A landscape with many valleys, sampled at points; each row gives a point and its height.
From any point a ball takes the steepest step (drop divided by distance) to one of its 2 nearest points. It stops when none of these is lower. Distance is the straight distance between rows; heights are no part of it.
k614 (h 674): [  7  -1   4 -36 -36   7 -28  -5  34  15 -22  21  18 -39  -1  48 -12 -20
  -2 -18   2   1  13  -3  11   2 -23 -39  -1  -1 -25 -12  18   3   1  -2
  22 -30 -23  16   5 -17]
k9 (h 521): [  1 -13   0   4   2   8  23  21   3 -26  12  15  10  11 -13 -10  -5 -32
   4   3 -17  -7   3 -42  -6  12   6  32 -43  -1  27  57   7 -12  -7 -13
  21  -3  -4   9  16  31]
k978 (h 287): [-28 -28 -13  30 -29  43  39 -18 -24  -1  38   9 -10  18  23 -25 -11   4
   6  47   7 -10  -4   9 -33  -3  19  14  15 -20  34   8  24  31   2  17
 -30  22  -2 -10  44  -2]
k485 (h 559): [-30   1  13  -2  27   5 -20  -3  10  38  -1   9 -29 -25 -16  31  12  34
  18 -23   0  -1   2 -22  30 -11   4 -14  62   2 -13  23   2   1 -29  15
   8  19  44  15 -26  -1]
k589 (h 600): [-35  -6 -10  14  19  16   4 -20  -1  -4  19   2 -18   3 -22  22  38  25
 -20   3   2   4  -2 -10  -3 -14 -10  23   9  -5  11   1  22 -35  21 -17
  14  64  18  -3 -24  12]
k81 (h 135): [ 10  41   4   1  40 -16  17  -5 -33 -30  -2  12 -17   0 -13  11  24 -17
  -2 -32 -31   6 -17 -33  23 -60 -20 -21 -15 -11 -16  22   0 -17 -27 -16
   2  -6  15  37 -28 -22]
k56 (h 454): [ 26 -18  37  -5 -22  20   5 -20  -2   3   8  -3   3  -4  41   0 -33  -1
 -11  25   0  -5   9  17  -7  10  28 -16  30   9  38  16  19  45   8  -8
  11 -17 -22   0 -14  11]
k702 (h 617): [-28   6   1   9  37  17  22  -5 -18 -21  23   2  -4  -6   5  51  32  40
 -36 -12   7   7   5 -14 -10 -10  -6  -9  15  11   4   8  19   3  17   6
   2  48  -2 -32 -12  10]
k130 (h 584): [ 11  -6  26  11 -25 -36 -15   4   4  12 -21  22   9  27  32  -1  11 -10
  18  27  -4  -2   2  33  -1  14  13   2  -9 -29   8 -25  13 -12   5   0
 -23  -6 -13 -12  -9 -16]
k703 (h 326): [-14  -7  12   6   4   3   3 -12  11  -6  24  -4  -9  18 -25 -23 -28 -21
  11 -19 -20  -1 -10 -14  25  -3  13   2  -5 -14   6  -9  -6  -4  25  -1
   2  45  32  33   6 -10]
k107 (h 230): [ 13 -10  14 -32  37  21  34  30  30  11   1   9   8  26  24 -27  31 -18
   2  19   7  14 -20 -29 -16 -14  42 -20  -7 -17  -4   6  18  17  12   2
  18 -18   8  23   7  21]
k527 (h 610): [  5  16 -29 -17  26 -23 -10 -30 -10  -1  -3  -2 -24 -20 -38  17   5 -26
 -16 -23  11  13 -21 -48   9 -41 -38  -7  10  -5 -14   2 -27 -12 -27   7
  20 -30 -11   2 -19 -14]
k448 (h 529): [-21   1  32  27   2   8  13  18 -16   0   7  28 -19   0  13  -4  29  12
  22  11 -24   6   7   9  -7  12  41  -5  11 -10   1   9  22 -10 -16  -1
 -22  41  27   3 -14  11]
k49 (h 330): [ 15  17   2 -21   2 -12  -2  43  15 -31  -1  -6  32 -14   0   3 -21 -23
  15 -15 -13 -17  -6 -15  32  16 -28 -36  15  27  -3  -2  13  11  -3  -2
 -10 -24  32  24  18  -4]
k124 (h 400): [ 46  16 -15 -18  -4  13  -7 -18   1  10 -39 -40  -6  12  21 -10 -32 -17
 -25  16 -16  10  18  25   0  13   3  16 -12  12   6  23  -8  57 -40 -39
  -1 -30   6  14   3  16]
k965 (h 458): [ 16   3   6  21   7  11 -18   4  -4   0 -14  22  23  32  15   7  12  43
  13  25  -9  23  -5  -4  11  -5  52   7  -1   8   5  51  -1   9 -17  14
  15   0   0   0  -3  -4]
k395 (h 669): [ -1 -15  10  19  -5 -28  37  26 -11  -3  18  25  36  56   5   5 -14 -14
   5 -23 -17 -13 -19   4  -5 -14  -8 -26 -12  11 -16  16  -5  -3  18   4
 -54  12  14 -11   4 -27]
k953 (h 497): [-27   0  17  22  24  27  11 -15   1  25 -21  -2 -18 -13  17  12  44  67
  15  26  -3  -2   5 -25 -30   8  59  10  26 -15  17  17  20   3 -26  22
  33  14  14  -2 -10  49]
k855 (h 573): [-42   3  -3   9  14  26  -4 -19   1  35  13  -5 -19 -25 -23  39  17  51
   3  -4  -5 -10  -9 -11  12  11  15  -6  42   4  -6  36   3  12   5   0
  14  60  48   0   3   9]
k287 (h 652): [ 29  11 -16 -24   1  14 -20   6  17   6 -31   8  26 -14  -3  21   4 -12
  -3 -19   3  19  -9 -11  16 -19 -21 -15   5  14 -37  -1   3   1 -18 -20
  16 -51 -18  21 -18 -25]
k152 (h 540): [-20   3   9   4  26  -7 -24  23  29   4  -5  28 -29 -19 -15  22  46   5
   9  12  10  10  13 -20  21  -1  -5 -12  41 -22  14  13  20 -41 -27  16
  -2  12  33   2 -32   1]
k139 (h 374): [ 19   1   3 -16  24  12  23  20  -3  10  18  -2  20  -3  27  -4   4  31
 -12  20  -4  -2 -26  -8   1  -4  28 -33   9  41 -14   1   3  42   4   6
  -8   8  31 -20  24  14]
k736 (h 680): [  8  -8   8  12   3 -28 -33  -2 -10  23  -9 -15 -13   0  -6 -11   4 -28
  -7 -25  38  -3  13  22  -1  -4   9   6 -18 -41   9  11 -30 -19  11   5
   8  -6 -55  -8 -16  -5]
k554 (h 570): [ -7  -7 -16  -4  -7  -2  14  -4  -6  16  20  28  34 -11 -38  24 -10  -3
  -4 -26   9   4  -9 -23  21  -7 -44 -26 -10  20 -24  32 -14 -13  10  15
   9  -8 -11 -24  13 -22]
k116 (h 606): [  2  -7  40   5 -27  -8  15  10  39  -9 -12  20   6  37  33   6  -8 -28
   4  28   7   2  30  24 -24  36   1 -17 -12 -41   5 -36  26  -2   6  -6
 -10 -13 -23  -5  10  23]
k662 (h 474): [ 13 -16 -34  -1  -4 -15  14   8  -8 -18   7 -21  18   5   4 -27   4 -17
  -3  43  24 -15 -32 -12 -19   9 -24  15   6  20  38 -15   0  -5  -9  -5
  -2 -21   1 -29   8  17]
k127 (h 586): [-21  -8  13   0   7  14  -4 -17  30  22 -14  -2 -10 -19 -23  33  16  36
 -13  12  -5  -5  11 -21  16  17  -8  19  15   9  14  26  21 -18  42 -10
  37  52  22   7 -20  15]
k727 (h 447): [ 26  22 -25 -23  -4   0 -26  -9 -11  20 -12 -12 -19  -8  10  -4  14 -12
  -7   7  -4 -11   6  14 -13  29  14  20 -23  10  27   3 -10  39 -21 -23
  -3 -27 -13   7 -15  18]
k12 (h 284): [ 16 -19 -12 -23  32   8  43  15  17   3   2  -6   7  29   8 -43   3 -30
  -1  14  32   9 -20 -36 -16 -16  33   2 -17 -21  13 -24 -15   0  20  18
  37 -25 -24  -7  25  11]
k176 (h 694): [-17 -26 -12  31 -31  13 -47 -18   7  27  -8 -40 -39  -6 -25  -6  -9  -6
  -2 -37  15 -27  39  44 -18  42 -12  37 -15 -48  31   4 -14  -2  12  -2
  -5  21 -44  10  -5  22]
k397 (h 282): [-20 -20  19   1 -20  38  25  -6  28 -26   1   4   5 -13 -10  28 -45  -5
   0  -8   0  10  51  -2  -1  35 -12   2  -2   6  10 -19  26  -1   8  -9
  -4   2 -25  -6  20  28]
k720 (h 745): [-18  16 -41  16  -6   2 -16  -6 -24  -2   1  -4  -1  -1 -12 -15  10   1
   5  -5  -3   8  -1  15 -18  11 -31  60 -32  62 -34   8 -15   1 -15   0
 -15  -2   2 -10   6 -11]
k459 (h 648): [-35  18  19  36   4  -2  36  -6 -55 -50  46  17  -4  35   1  12  31  14
  -3  -9 -10   9 -24   5 -19 -27 -12  24 -24  23 -35  -3 -17 -18  -6  14
 -16  41  -3 -24  -8  -2]
k427 (h 681): [  9  -4   9   1 -17  -3  36   5 -14   2   3  32  14  42  15   1 -30 -18
   2 -16 -16   7   8  16   4  -2  10  -3 -37   5   4  25   6  28  27 -21
 -27 -15 -19  10  11 -24]
k352 (h 405): [ 16   9  -2 -29   4 -23  20 -18 -34   1   2  -1   6 -15  -2  -8 -24  -2
  14 -27  -9 -13 -41   0   3 -11 -18 -44  13  17  -8 -27   0  24 -11 -28
 -12  22  57  30 -19  -6]
k526 (h 331): [  0 -25  21 -24   7  28  21  20  13   9  31 -11  13 -23  21  12 -19  10
 -15   4  25  -5 -16 -28  -1   5  35 -55  43  15   9 -22   8  37  13  22
  17   9  18  -9  16  22]
k123 (h 502): [ -4 -11  -7   2   9   2  13   2  -6 -11  12   4  14  -7 -12 -19  13  -9
  13  23   5  -6 -12 -36 -23  22   6   5 -17  23  19   5   3  -7 -26  20
   8  -6   3 -24  10  35]
k980 (h 638): [ -8 -14 -43   2  10  14 -29   9   0   8 -11   8   6   2   7  17  17  -6
 -12 -16  40  17   1 -12 -16 -12   0 -15  -5 -22 -19  33  -5  -8 -29  28
   1 -27 -29 -25  35  -8]
k277 (h 358): [-32 -15  -2  22 -33  40  33 -24   1 -11  10   0 -13  23  26  12 -15   7
   3  35  -2  -2  20  35 -20  24 -13  11   6 -22  13 -20  38  26   6   4
 -38   3 -20 -27  29 -12]
k984 (h 352): [-11   7  -1   6 -23  10  14   0   1 -14  -6   6  18  -6 -13  29  -6  -3
   7 -11 -11   2  27  14   8  34 -18  13 -28  14  16  -9   6  -7 -15 -16
 -10  -8  -3 -13  -2  10]
k239 (h 717): [-19  -1  -6   4  16   1  -3   5  -4  39  -2  20  13  15 -21 -15  10  40
  19 -19  14   6  -2  14   3   7  14   3  20  24 -10  10   3  -4 -13  18
 -22   6  29 -19 -34 -10]
k886 (h 407): [-11  23  16   2 -11 -22  15  23   7 -20   4  26  13  14  -7  11 -14 -18
  41 -23  -5  -6  19   0  11  24 -13 -15  -9 -10  17 -33  -2   4 -31   6
 -33 -17  -3  -6   0  -1]
k106 (h 277): [  9 -11  10 -20  13  10   6  34  26 -24  30 -22  19 -14  10  21 -29 -20
 -12 -14   3  -4  -1 -12  33   9  -3 -35  30  30   1 -13   7  19  31   4
   8   1  21   3  26  11]
k643 (h 316): [ 11   4  14   6  14  32  46 -10   2 -38   8 -30 -28  13  41  -9  12  18
 -14  39  12  19  19  -7  -9 -17  43  -3  11 -14 -11 -65   2  11  -1  -2
   0   2  -8 -17  21  18]
k942 (h 554): [  9   8 -36   3  42 -28   4  14  -3 -26 -35 -21   8  32 -18 -28   6 -24
 -15 -42   0   0  -2 -10 -17   0 -26  22 -38  22 -18  35  -4 -17 -29  -8
  -8 -25 -17   3 -14   9]
k798 (h 434): [ 21  14  -8   1  24 -11   0  14   0  -2 -19  -2   8  41  17  -6  -1  14
   2  -3 -14  27  -5  16  17  -1  28  -4 -22   6 -23   7 -18  18  -7  12
  -4  -1   1 -13   7 -20]
k46 (h 437): [  0   7   2 -19  10   0  21  -5 -24  -6  12  -1  32 -14   4  24 -10  10
 -18 -40  -1  17 -29  -6  -1 -39 -33 -41  19  20 -40 -25  11  12   7 -29
 -31  33  44   7 -11 -13]
k979 (h 305): [  3   4  -4   5  12  -6  57   1  -9 -47  14   1  19  16  11  12   2   4
 -14  27  13  12 -23 -36 -39 -11 -22 -30 -10   1   1 -37  -1  13 -35  15
 -14  -9 -13 -46  43  19]
k171 (h 696): [  9  -9  10  19 -10   6 -38   2   2  40 -20 -28 -23  16  -8 -31 -12  -6
  -3 -14  26  -8  29  41  -5  27  26  33 -36 -40  12   7 -21   8  17   4
   0  13 -49   6  -7  23]
k522 (h 517): [-28  18  26  18  31   3   1  24  15  -3 -10  19 -44  -6   1  18  55  51
  11   3  -9   8  13  -9  -3  13  35  -5  16 -17  15  -4  14 -29 -22  30
  10  36  17  -8 -21  39]
k719 (h 552): [ 21 -10  -9  -2 -40  -4 -32  -5  12  23 -21 -12  -7  -1  31  -8  17 -14
  -1  33   0 -20   1  44 -36  17  -2   6  -7 -42  14 -24  11  -2   3 -21
 -16 -11 -26  -4  -5   2]
k313 (h 590): [ -3   8 -15   2  11 -29   5 -13 -21  -7   1  15   4   3 -18  41  -1  -4
  -9 -13   6  23 -11 -14  22 -34 -42 -34  16 -14   1  13 -15 -20 -26  22
  -5 -18 -22 -22 -15 -33]
k837 (h 787): [ -2  -4  -6  11 -19   4 -29   4   6  16  -8  -2  18 -15 -13  16   9  27
 -10  -4  13   7  19  30   6  15 -14  24 -25  13 -10 -11  -8 -28  24   7
  16 -20 -58 -31 -13 -19]
k338 (h 708): [ -1  -6  23   3  -3  -6 -14  -2 -16  29  -8  36  17   6  14  -5 -15  31
  12 -33  -8   3   2  30  16  -8  14 -17   7  33 -20  16  12  -5  14   3
 -30   3  17  15 -28 -25]
k68 (h 611): [-13 -32 -41   9 -10   4 -18  -2   1   0  -5 -29   2  -4 -13  -6 -19 -32
 -11 -34  56  13   0  -8 -20 -27  -2  12  19 -28 -10  15 -23 -18 -30 -18
  -5 -13 -28  -5  26 -10]
k462 (h 200): [-40 -18 -11  25  -7  22  17   3 -25  -3  39  -7 -35 -11  18 -11  32  15
   2  29  17 -14  13  11 -39   6  15  27  14   5  32 -18  23   7   9   8
 -25  23  18 -20  17  23]
k999 (h 548): [ -2   8  11  11 -12 -12  -4  20 -14  20  11  48  33 -12 -31   7   8  10
  12 -14  -5  -2  11  -1   2  17 -13  -4 -50  34 -12  25  -2 -18  16  28
 -16 -20 -26 -31  24 -14]
k336 (h 732): [ -5   5 -24   1  11 -17 -13 -18 -13  14 -22  -5  12  16 -36 -30  17  11
  16 -19  17  13 -23  -7 -31   7 -21  51 -20  46 -12  16 -32  -6 -25  18
   1 -16 -12 -24 -42   4]
k988 (h 630): [ 29  16  -9 -17  12 -19 -21  -5 -25  13 -21  14   1 -24 -17   0  20 -12
 -16 -23   7  14  -6 -34 -10 -50 -15 -35  -6   1 -30  28 -22  -3 -41 -11
   0 -51 -24  15 -12 -19]
k910 (h 479): [ -1  14  -3  15  13  29 -16 -18   7  11 -11 -24  -1  -8  14   2  23  60
   9  49 -18   8   3  -3  -3   5  45  35  14   5  11  31   0   9  -9  15
  28  20  16  -5   5  21]
k78 (h 510): [-21   4  39  18 -23  -1 -12  15  15  -7   2  26   1 -16   6   5  -1  27
  22  10 -32  -2  24  14   0  29  23  -1   2   4  -6  22  18  -9  11   7
   5  32   0  17   4   0]
k363 (h 738): [  6  -3   6 -27 -53  12 -22 -34  25  30 -10  -9  -8 -13   3  -7 -24  -2
  19   3  15 -19  16  23 -16  14 -19 -16   8 -48   1 -77   7  40   7  -6
   5  -9 -17   1   4 -11]
k514 (h 283): [  1 -10  -5   8 -15 -28 -22 -13  18 -15  -5 -19  -7  -7 -13 -38 -24 -28
  21   6  -1  -3  -8  12   9  -7  -9  26  13 -25   7 -48 -17 -30  14 -23
  -1   9  -5   4   2 -18]
k61 (h 288): [ 18   5 -36 -13 -24 -27 -26 -22 -23   0  -5 -24  13  -8 -17  -8 -32 -15
 -12   8 -17  -4 -14  27  12   9 -22  29  -1   9  14  10 -28   6  -6 -19
   2  -5  17  -6  -5 -22]
k917 (h 325): [ -5 -16 -42  -6 -17  18 -50  -2  24   4  14 -30 -27 -29  -9 -12  10  -7
 -13  17  10 -18   8  13  -1  12  -3  37   1   2   5 -37   2  -8  34  -3
   3  11  13  -8  22   7]
k73 (h 221): [ 11  16 -14  -4  31  27  50  15  -3 -47  21 -33 -12  16  18 -36  12   1
  -9  25   4  -2  -6 -18  -6 -17   7  11  -4  17 -19 -50 -12  12   2  -3
  14  -3   9  -5  25  17]
k193 (h 537): [ 19  20 -41  -1  29 -11   8  20   0 -35 -18 -15  22  15 -28 -28   7 -30
   7   0 -33  -7 -11 -29   6  10 -16  31 -39  15   6  59  -8 -15 -27  -8
  18 -25  -2  13   5  18]
k274 (h 760): [ -3  -9 -19 -27 -19  29  12 -21  27  39  -6 -13 -14   5  10  -1 -12  -4
  -7   2  35  -1   9  23 -23  32   4 -10  -6 -12   3 -36   4  52   4  -9
   4 -18  -7 -11  17  14]
k903 (h 416): [  8   4 -38  -7 -15  15 -20   4  -3 -11  23 -22  -1 -36  24  -7  17 -11
  -9  40  -3 -19 -12   4 -21   7 -27  34  -8  37  11 -31   0   4   9 -14
 -12 -10   9  -7  31   5]
k829 (h 104): [-13   9 -13   0  28 -18  53   5   9 -63   4 -34   2  30 -23 -27   0 -23
  -3   2  -1   6 -34 -27   0 -11 -33   2  -9  15  -3 -58 -16 -16  -3  -3
   3  20  22 -11  22  11]
k335 (h 724): [ -9  -3 -23   7  28 -18   1 -23 -15  35 -16  18   5  45 -38 -19  -4  34
  22 -18   8  10 -30 -13  -6   9  -5  16  13  32  16  39 -24 -16 -22  25
  -2 -11  30 -28 -59   3]
k15 (h 370): [  7 -16   8   5 -35 -46  -5   3  14 -16 -14 -21   2  20 -11  -3 -37 -35
   1 -26  35 -20  -1  24   6  -1 -34  -1  12 -31  28 -61 -23 -44  23 -19
  -4 -17 -23 -18 -12 -18]
k675 (h 296): [  2  -2   2  10   0 -42  15  11   1  -3  -7  20  32  29 -35 -33 -13 -26
   2  10  -3   2 -36  -3  35 -22 -21   6  -9  -6  -7  14 -16 -49  39   9
   7 -18 -12   1  -2 -52]
k684 (h 207): [  5  21   7  -4  31 -17 -10 -11  -8 -27  10  -9 -20 -21  -4  22  -7  -7
 -18 -34 -39 -17   7 -19  31 -23  -1   4  -3   6  -4  10  -5  -3 -14 -23
   6  24  32  43 -12   6]
k306 (h 695): [ -1  -9  21  -9 -47  11 -51 -33  35   7 -19  14   1 -57 -11  37 -15  -4
   1   7  11   7  17  17  19 -11 -38 -19  13 -42 -29 -29  15 -13   5  -1
  44 -32 -37  46  -1 -22]
k402 (h 252): [  4  16  -5  -3  29 -17 -11 -17 -30  -5  20 -17   2 -19 -30  27 -18  11
  -7 -27 -20  -3  -7 -28  41 -19 -35  -1  20  20  -1  40 -21 -13  -6  -5
  18  24  58  14 -47 -13]
k471 (h 226): [-18  15 -35   7  -3 -24 -30 -35 -31   7   9  -4 -11  -6 -25  15 -13   0
   0  -6 -11   2   2   2  24 -14 -28  30   0  -3  -1  27 -36 -31  -9   3
   9  14  21  -4 -26 -24]
k366 (h 646): [ -9   0  21   1 -11  23 -23  25  38  13  -6   4 -22 -19  -5  12   2 -11
  21 -16  15  -1  53  -6   4  16  18  13   9 -28   7   4   6  11 -18  -5
  22 -12 -20  31  -3  14]
k254 (h 406): [ 31  13  20  -8  26   8  32 -17  -7   2 -12 -17  -4  32  24  -8  -7  32
  -6  19 -16  20   1  13   8  17  39 -21 -11  24 -14  12 -21  50 -18  11
   8   5  19 -16  10  19]
k291 (h 626): [ -7  -5  26  -4  -6   9  -1  15  40 -11 -29  18   0  13  13  19   5 -27
   3  -2  25  30  40   2  -4  37   7 -15   6 -33  11   4  24   4 -22  -4
   7 -23 -23  -2  -6  25]
k612 (h 328): [  5 -16  22  15 -14 -31   6  19   7  16  12  30  36  17  -4 -20 -10 -23
  -4   2  -4  -3  -5  12  15  13   1   6 -15   5  19  22  -4 -43  57  18
   6   0  -6  -5  -4 -14]
k950 (h 659): [-14  19  -1  33   7 -10  29  -4 -38 -29  32  16  14  35  -6  -2  -6  12
  13  -9 -35   8 -10   8   5  -1  -8   9 -19  25 -15  14 -14  -4   3   4
 -28  34  28  -6  -8  -8]
k538 (h 635): [-46   9  12  35  16   7  16  -7 -54 -18  52  -2 -17   2  12  15  33  58
 -19 -10   0   0 -10   2 -22 -24  13   6   2  25 -28  -8 -13 -14   6  32
  -5  52   0 -27  -8  16]
k205 (h 54): [-33  -7   2  24  -7  50  -5  -4   0   3  25 -12 -33 -37   8 -15  -1  32
  12  14   0 -29  16   5 -20  -2  39  18  34  -7   9  -4  13   5  28  22
   3  22  -7  13  36   9]
k333 (h 660): [ 11 -17 -12   8  16 -26 -23  25  -7  22 -14  -1   8  18  -7  -6  15 -12
 -17 -20  50   6  -3  10  -3 -30 -12 -20  -5 -30 -23  18 -30 -27  -4  27
 -12 -27 -45 -36   4 -26]
k992 (h 775): [  1  -7 -11 -40  -5  38   5 -30  38  41 -24 -16  12 -18  -8   2 -23  40
   1  21  17   6   2  -7  -7  31   6  -5  22  16   4 -24   7  46  -9  -1
  23  -5  19 -12   5  20]
k87 (h 217): [ -5   0 -21 -11  11 -43  40   5  11 -57 -10  -5   7  24 -19  22   0 -12
 -21  -4   7  10 -35 -32 -16  -6 -50  -9  -5   2   5 -35 -16 -24 -18   3
   2  -8 -22 -45  16   6]
k315 (h 206): [-20 -15 -12  14  -8  23 -47  11  21  28  15  -8 -34 -67 -20 -28  12   1
   9  14  15 -31  15   6   0  -3   9  33  26   2  -7   4   4 -20  19  12
  -1  11  15  21  30  -8]
k563 (h 448): [ 22 -13  25 -16  -9 -23  18 -40 -20  -4 -12 -13   7   2  31  16 -39  -5
 -25  -2  -6  -9  -6   1   8  -8  10  -5  32  -1  43  -4  18  15  11 -31
  -1  -1  11  16 -47   2]
k767 (h 714): [-10 -16  -7  -8 -49  13 -39 -44  33   9 -20   1  13 -41 -11   9  -5   1
  20  19   6  -2   4   5 -24  -8 -20 -25  30 -45 -17 -61  27 -13   7  -4
  24  -9  -6  32   4  -7]
k608 (h 428): [  3 -16   6 -32 -16 -12  23 -30 -26  15  13   6   4   6  11  11 -55 -12
 -10 -16   1  10 -36  -5  18 -30  -7 -21  32 -10  12   0  -4  10  21 -28
   9  20  36  20 -32 -22]
k964 (h 387): [ 20   0  46  -3   1  15  24  10  18 -25   1 -13 -32  16  58 -20  -6 -11
  -7  26  -3  -2  36  14 -11  -1  58  -4   6 -22  -9 -16  13  20   2  -4
  -2  -7  -8  13  13  22]
k985 (h 205): [ -8 -30   5   3 -15  31  14   5  30 -18  23 -18   4 -13   3  14 -48 -19
 -17 -11  13   6  29 -14  12  23   7 -21  21   5  15  19   8  20  -3   5
   6   2  -5   0  46  17]
k182 (h 501): [ 27  12 -27 -25 -25   2 -39  23  -4  47 -22   8 -16 -15  23  -7  35 -33
  -4  13  27 -25  -4  29 -24  21 -10   2 -25 -23  22  -2  -3  17 -10 -28
 -16 -41 -21   1 -19  -3]
k668 (h 766): [ 17   7 -28   8 -10  12 -45  12  -1  18 -11 -10   9 -21   0   3  16  30
  -8  11  -5  -1  10  38   4  11 -13  37 -16  36 -26   2  -5  -3  -1 -11
 -17 -15 -17 -17   2 -23]
k347 (h 251): [  6  -3 -12   6  34 -20  21   2 -17 -13   4   0   3  24 -12 -16  23 -13
 -14  -3  -2  21 -29 -19  20 -62  -1   8  -7 -12 -19  15 -12 -45  20   4
  11  -9 -20  10  -7 -48]
k199 (h 579): [ -3 -15 -49   4   6 -37 -16   7 -26 -31 -11 -25   7   3 -12 -14   5 -38
 -19 -21  24   5 -16   2 -17 -13 -29  24 -14  10 -12  16 -17 -23 -31 -13
 -13 -17 -17 -21   8  -4]
k179 (h 435): [ -5 -10  26   7 -60  17   6   9  39 -11   0  -3 -12  19  19   4 -22  19
   5  40 -12 -19  33  60  11  38 -15  -3  25 -29  15 -39  34  21  33  20
 -26   2 -13 -13  23 -13]
k394 (h 785): [-23   6 -21 -18 -21  31  -4 -35  11  33  -5 -13 -14 -26  -1  13  -7  27
   1  14 -13  -8 -10  -8  -5  20 -10   2  26  17  13   7   8  53  -1   3
  15  33  33  -2  18  11]
k752 (h 339): [-18   1   5   9  21 -11   2   1   1 -11  25  -5 -37  -4  -9 -17  -7 -24
  -9 -26  -8  -2  25 -13   4  -2  29   7 -12  -5   2 -14 -14  -1  -8  19
  -3  19   4   0  16  27]
k899 (h 671): [-13  -7  -2  12 -18  26 -62  20  41  23 -11 -26 -43 -41 -18   8  14  -8
  -1 -25  29 -29  62  17  -8  33  -5  25  -9 -46   5   1 -10 -14   1  -7
  26   1 -26  24  13  43]
k369 (h 102): [ 39   2  11  -4  23  -8 -40   5   7  24 -21  -4  12 -18  26 -23  31   1
  -3  21  -4   3 -12   2  -1 -28  27  18   4   4 -19   8   6 -38  25 -12
  10 -20 -15  19 -30 -14]
k415 (h 699): [ 22  12  37  -3  -1 -27   2  14  -9  12 -29  32  46  18   3 -19 -15  19
  25 -10 -46  -2 -14  35  22  -3   4 -16 -27  18 -29   3  19   8  35  -4
 -16  13  38  39 -27 -22]
k464 (h 439): [-14   2   0  12 -20 -41   8  21 -20 -11   6  -2  -6  21 -14  -2  -6 -41
  14 -20  25 -24   2  15   5  10 -25   8  -1 -19  39 -21 -32 -12 -17  -9
 -21 -26 -36 -28   6  -8]
k121 (h 426): [ 23  -2  68   3 -15  22  26   6 -14 -10  13  -8   7  15  57   5 -18  25
   1  31 -13   9  12  25  -5  -1  44 -27  38   9   5 -12  22  36  -9  -3
 -15   3   2  19  -8  14]
k422 (h 524): [  9  18   5  -4   8  -3   7  21 -18   2  10  30  12 -15   5   6  15  15
  -2  -8 -14  -7  -6 -26 -25  18  14 -13 -33  43   5  30   3   7   0  23
 -11 -13 -19 -23  16  26]
k778 (h 484): [ -4  -6  25   3 -33  21   3   6  18  -5  -5   9   3   2  17  25  -9  24
   1  21 -16   4   8  38  22  27   9  15  24 -11  11  -1  41  14  29  -3
   4  11   3  18  -2 -22]
k818 (h 692): [ 22  22  20  -7 -20 -23  29   0 -27   8  -9  38  32  23  20   8 -16   8
  16   1 -45  -5 -13  11  18 -12 -20 -30 -40  16   1   5   7  35  36 -12
 -25  -4  25  26  -3 -29]
k438 (h 211): [  4  28  10  -7  36  -7  12  17 -19  -6  19  35 -26 -16 -21  16  34 -25
   6 -25 -27   6  13 -31  22 -17  -7 -29 -29   8 -22  24   2 -15  -9   6
  -7 -16  -7  21   8  -5]
k177 (h 198): [ 18 -10  -1   7   2 -20 -45  -8   6   0  -8 -13  -2   0  10 -38   3 -19
   7  30   2   4 -29  -5  12 -41  27  16  23 -34   7 -10 -22 -41  11  -8
  12  -7  -5  18  -8 -24]
k900 (h 292): [  3 -10 -16   8  41  -7   6   7  -7   0  16   4   1  19 -24 -31  18 -19
  -9   7 -11   5 -20 -25  14 -26  18  12 -21   4  -9  25 -16 -26  16  10
  12  30  25   5   0 -18]
k502 (h 373): [ 19  20  20 -20  -3 -32   7  13 -23 -33 -11   1  32 -22   8  -7 -23 -23
  22  -8 -28 -21 -23   4  21 -17 -44 -41   9  -4  -1 -17  17  -7   0 -18
 -18  -6  34  37 -18 -14]
k79 (h 353): [ 52   2  -5 -30 -32 -11 -10 -20   0 -16 -37 -30  10   6   5 -25 -42 -18
 -11  28 -25   4 -19  27   4  24  -8  12 -27   9  -7 -11  -6  26 -13 -35
  -3 -19   2  14   7   9]
k224 (h 279): [-20  38   4 -11  22   3  -3   1 -17  -1  25  11 -49 -35  -7   1  21  -7
  14 -34 -13   5  30 -31   7 -22  22 -17 -20  -9 -15   6 -18  11 -14   7
  12   7  -9  26  25  -3]
k411 (h 178): [ 33   3  22 -21  37   6 -15  22  15  35 -10  24   5  -3  13 -26  29   6
   1   3  -9   7 -20 -28 -10 -25  45 -19  -7   8 -20  42  11  -5  22   4
  32 -21   5  33 -26  -6]

Two balls start at each pair of points below. Name the first point that both come to, or write none.
k363 / k171 | k123
k176 / k68 | none
k448 / k422 | k205

Where does a ball stop that starts at each point below?
k992 | k205
k736 | k205
k554 | k205
